Each scene shows the same named points in several views. A view is turned or mirrored, shifted and resized as a whole, has a little noise and may leave points out.

Scene 1
View 1
dedo: [ 27   2   3  35   4   0   6 -16   6  23  -8  12  15  10  -5 -24  54  11
  -8 -19 -12  -7  31   7  -2   2]
mefas: [  4  25   2  26   6  -4  20  -2   7   4   4  18  13  25   4 -26  47  16
  13  -8  -2  -2  22   2   4  -2]
sofe: [ 10  30  -8  29  16   8   1 -21  -5   6  -6   5  17  -7   3 -11  22  -7
   3 -18 -15 -23  10   8  18   5]
Pof: [ 14  10   9  18  19   9  -5 -12  11  25   2   2   7   3  -1 -25  23   5
  -1 -12 -10 -14  29   1   6   4]
sumaf: [-12  23  17  -2  13  34 -33 -31   8  66  20 -16   3  38 -14  -6 -21  -6
   6  10 -23 -20  11   1   3   8]
Disez: [ 13  27 -10  30  24  -2  10 -13   1 -12  -8  11  13 -18   2 -13  27  -2
   0 -18 -12 -22  13   7  18   5]
pazon: [ 11   5  13  10  25   9  -6  -8  20  26   5  -1  -1   1  -6 -25  15   5
  -3  -5  -8 -13  31  -2   4   5]
Sete: [  0  29   2  22   8   6   7  -9   4  17   6   9  15  26   4 -20  30   8
  15  -8  -7  -9  17   3   8   0]
Gib: [ 17   2  10  15  25   2   0  -9  20  14   1   3  -2  -8 -11 -22  22   7
  -9  -5 -10 -13  30   1   2   5]
zep: [ 11  24   1  23  20  17 -10 -21  -2  22  -2  -1  17  -6   4 -18  12  -7
   3 -19 -15 -25  20   4  17   6]
tiv: [  9  14   8  16  22   4   4  -4  14  12   3   6   5   3   1 -26  25   8
   4  -9  -5 -10  30  -1   8   3]
zadar: [ 17   1  11  16  23   6  -3 -10  18  22   1   1   0  -6  -9 -23  21   7
  -9  -7 -11 -14  31   2   3   6]
lar: [  3  23   8  11  27  16  -8 -10   8  19   5  -3   7  -3   6 -25   5  -2
   8 -13  -7 -20  26  -2  17   5]
zekab: [ 15  17  -2  26   9  17 -17 -35  -6  36  -3  -3  16   7 -10  -4  14  -9
  -8 -12 -26 -25  11  10   9   7]
kisi: [  4   8  14   9  12  11 -10 -17  16  40  10  -1   0  27 -16 -14  13   8
  -3   6 -16  -8  20   2  -6   6]
View 2
Gib: [ -8  19   9  14  21   9  30 -18  12 -12 -16  17 -23  -1 -11  31 -10 -20
  15   3 -33  -9   5 -10  -2 -20]
pazon: [-14  12  14  10  18   0  20 -14  11 -21 -11  20 -24  -2  -8  32  -3 -32
  15   3 -23  -4   8 -15   0 -15]
mefas: [ -7   6  13 -18  25 -29  13 -37  12  30 -28 -14  -2   6 -15  24 -31   2
  14 -11 -19 -20   8 -26  18   6]
tiv: [-10  14  16   5  27  -7  20 -25  15   5 -19   5 -17   4  -6  23  -9 -22
  16  -2 -22 -10  11 -20   5 -13]
Disez: [  3  20  -4  12  17  20  32 -47  30  36 -28 -23 -20   9  -1  -6   2 -13
  11  -7 -30 -21  19  -7  -9 -18]
Sete: [-10  -1   7 -14  13 -27   9 -29  13  11 -17 -14  -7   7  -9  12 -12 -15
   9 -12  -4 -14  17 -27  11   9]
zekab: [ -4  -4 -22  10 -15   4  16 -21  31 -36  -9 -23 -25  -5 -10  -7  -4 -35
  -4 -13 -14  -5  21   2 -18   8]
lar: [-11   8  13  11  22  -1  12 -21  21  -5  -8   0 -26   6   3   6  15 -45
  11  -3 -10  -2  22 -23  -6 -17]
dedo: [ -3   6   2   0  19 -18  20 -36  28 -12 -31 -18 -16  -5 -23  25 -48  -7
  12  -8 -46 -11  -5   3   0   3]
sofe: [  0   8  -9   7   8   8  22 -40  33  14 -20 -30 -21   6  -2 -12   3 -25
   6 -13 -18 -15  23  -8 -13  -5]
zadar: [-10  17   9  16  17   5  26 -16  16 -21 -14  13 -25  -3 -12  29 -11 -26
  13   2 -32  -6   7  -8  -3 -18]
zep: [ -5   2  -1  14  12   3  13 -29  33 -11 -12 -18 -29   4   1  -7   9 -43
   7  -8 -13  -4  22  -9 -16  -9]
View 3
tiv: [ -2 -11  -8   3  15  -3  20  -1  -9  -4   9   6  -9  13 -26   8  12 -13
  -2  -5 -18  -2  -8   8  -1 -10]
Pof: [  1 -17 -10  -1  17  -3  12  -2 -15  -2  11   2  -9  10 -34   7   9 -14
   0  -5 -17  -6 -10  10   6  -5]
sofe: [  7 -33 -21  14  12 -17   4  -4  -2 -20  21   8   6  -7 -38  21   9 -10
  -3 -15 -11   2  -5  13   1  -2]
mefas: [  3 -26 -11   2  30  -2  15  24 -22 -11   6  19 -13  -2 -33  11  15 -10
  -8   7 -11  16 -15   2  11 -16]
Gib: [ -2  -7 -10   5   4  -6  20  -4  -7   4  18   5 -10  14 -29   9  14 -12
  -6  -7 -22  -7  -4   2  -8  -7]
Disez: [  6 -30 -22  15  12 -19  13   0   3 -17  30  20   4  -5 -36  28  14 -11
 -14 -11 -14   8  -5   8  -6  -6]
zadar: [ -1  -7  -9   3   4  -4  17  -7  -8   5  17   1 -10  15 -29   7  13 -13
  -3  -9 -21 -10  -4   3  -5  -4]
Sete: [  3 -25 -11   6  26  -5  10  13 -19 -18  -1   6  -4  -3 -32   5   8  -8
   1  -5  -8   8 -13  10  12 -10]
dedo: [  7 -23 -12  -8  15  -1   6   8 -25   7  27   7 -17   0 -49  12  17 -19
  -7   6 -18  -6 -10   0  12  -1]
pazon: [ -3  -5  -9   5   5  -4  20  -7  -5   0  10   0  -7  17 -24   5  10 -11
   0 -12 -21  -7  -3   5  -8  -7]
lar: [ -3 -19 -12   9  18  -9  15 -15   0 -15   5   1   2  15 -23  10   3 -13
   5 -18 -15  -4  -8  19  -1  -7]
zep: [  4 -26 -17  10  12 -12   5 -16  -3 -16  14  -1   5   3 -35  15   5 -14
   5 -19 -13  -8  -6  19   2   2]
sumaf: [  1  -8  -5  11   1   3   2 -13 -19 -20 -29 -40   8   5 -20 -24  -5   3
  34 -32  -6 -20   0  16   8   3]
kisi: [  2  -5  -6   4   4   3  12   4 -21  -2  -7 -15  -7   7 -26 -11  10  -3
  11 -12 -15 -10  -2   0   3  -4]
View 4
mefas: [ -4 -24 -30   0  -9 -34 -26  -3   9  17  -3   7  11 -59  -7 -39  -3 -13
 -25 -16 -39  11  18  -3  26 -34]
zekab: [  1  22 -15  -9   0 -32   9  18  40  30 -23 -29  10 -44  -7  16  17  -5
 -17   9  19 -35 -22  -8 -14 -18]
Pof: [ -7  -2 -12   3  -4 -24  -8   1  16   8   6  11  -2 -42  -9 -11  -4 -16
 -20  -3   0 -19 -12  -4   6 -27]
zadar: [-17  -3 -10  12 -12  -7 -18  -3  13   2  10   6  -3 -23  -7   2 -14 -21
 -17 -19  12 -27 -28 -13  -4 -18]
pazon: [-11   1  -6  12  -5 -11 -13   0  10   2  17  14   3 -28 -12   0 -12 -23
 -20 -14   1 -24 -32 -10  -2 -10]
lar: [ -1  13   1   0   1 -24   2  10  11   5  15  16  28 -46 -10   3   1 -25
 -22  12 -12 -25 -29  -4   4   8]
sofe: [ -5  13 -13 -16 -17 -36  -4   8  23  19 -20 -10  38 -56  16   3  15 -12
 -26  18 -14 -26   3 -11   5  -2]
tiv: [-10  -6 -12   6 -11 -20 -19  -2   6   4  11  15  14 -40  -4 -11  -8 -21
 -22  -7 -16 -14 -12 -10  11 -12]
dedo: [-17 -13 -23  -6 -16 -30 -20 -10  22   7 -14   1 -17 -44   9 -20  -2  -6
 -20  -7  13 -19  17 -10  10 -56]
sumaf: [ 30  29  -6  19  36 -23  29  41  37  47  16 -27  -1 -35 -72  19   9 -17
 -12 -13   7 -15 -87   7 -28   3]
kisi: [  3   0 -18  18   6 -15  -7  13  25  26   7 -15  -8 -29 -35   0  -8 -16
 -16 -30   3  -9 -42  -6 -12 -22]
Gib: [-19  -3  -9   9 -19  -7 -23  -7   9  -2   7  10   8 -25   4   3 -16 -23
 -19 -14   3 -27 -21 -16   0 -13]
View 5
Sete: [  4 -13   1  13 -38  26  14   2  26  14  12 -29 -13 -20  20   7 -11  -5
   9  -4   7  13  32  -5  20 -12]
sofe: [-10 -19  13 -37 -37  48  14  15  11 -15  30 -22 -36  11   2  15 -22 -15
  32 -24   4   8  46 -11   8  -9]
zadar: [-10 -13   3 -18 -14   0  -4  30  10   7  34 -15 -13   6  -3 -38 -28 -10
  48   4  -4  25  -4  -4  -3  -3]
lar: [-10 -16   3  -2 -23  43  -5  26  18   3  37  -9 -29  16  15 -15 -28   1
  37   8 -13   0  22  20  -3   1]
Disez: [ -8 -15  32 -65 -27  42  12  17  14 -16  30 -13 -38 -12  -5  13 -20 -15
  25 -35  11   6  33 -11 -12  -4]
tiv: [ -2  -9  11  -9 -18  18   5  21  21  11  27 -16 -15 -17   6 -20 -23  -5
  26   0  -1  13   5   3  -4  -2]
Gib: [ -9 -11   7 -26 -11  -1  -5  28  13   4  34 -11 -13  -2  -2 -39 -24  -9
  42  -1   1  22  -8  -4  -8  -5]
dedo: [  2  -7  17 -18 -29   0  37  12   5  16  16 -54 -11 -22 -19 -18 -32 -30
  41  -7  11  40   8 -42  24  -6]
kisi: [ -7 -17 -35  28 -30 -25 -15  15  12  16  21 -20   7  21  18 -39 -11  -4
  38  12  -2  34   4  -9  29 -21]
sumaf: [-18 -32 -72  67 -48  10 -39  16  10   4  33  -7  -7  83  45 -23 -11  13
  48  23 -22  15  40  19  48 -27]
mefas: [ 14  -5  20  -1 -30  16  28  -2  29  20   5 -33  -8 -55  10   5 -10 -12
  -5 -10  18  20  20 -15   9 -10]
Pof: [ -3 -11   4   1 -23  15  12  20  14  14  27 -30 -15  -4   2 -20 -31 -12
  37   7  -2  23   9  -8  13  -4]
zekab: [-16 -27 -22 -13 -47  25   5  15  -3 -13  32 -32 -26  52   2  -3 -26 -20
  57 -12  -5  24  46 -25  38 -16]
zep: [-14 -19   2 -15 -33  50   7  24   9  -6  39 -21 -37  30   5  -2 -33 -10
  47  -3  -8   6  36   1  11  -3]
pazon: [-10 -12  -1  -2 -15   5 -10  28  15  11  34 -11 -13   7   4 -39 -26  -3
  44  10  -6  20  -5   7   0  -3]

In a view up to two points have been moved. Name them for each view, in the order of its rows, or write -.
view 1 => Pof
view 2 => -
view 3 => tiv, pazon
view 4 => zadar
view 5 => kisi
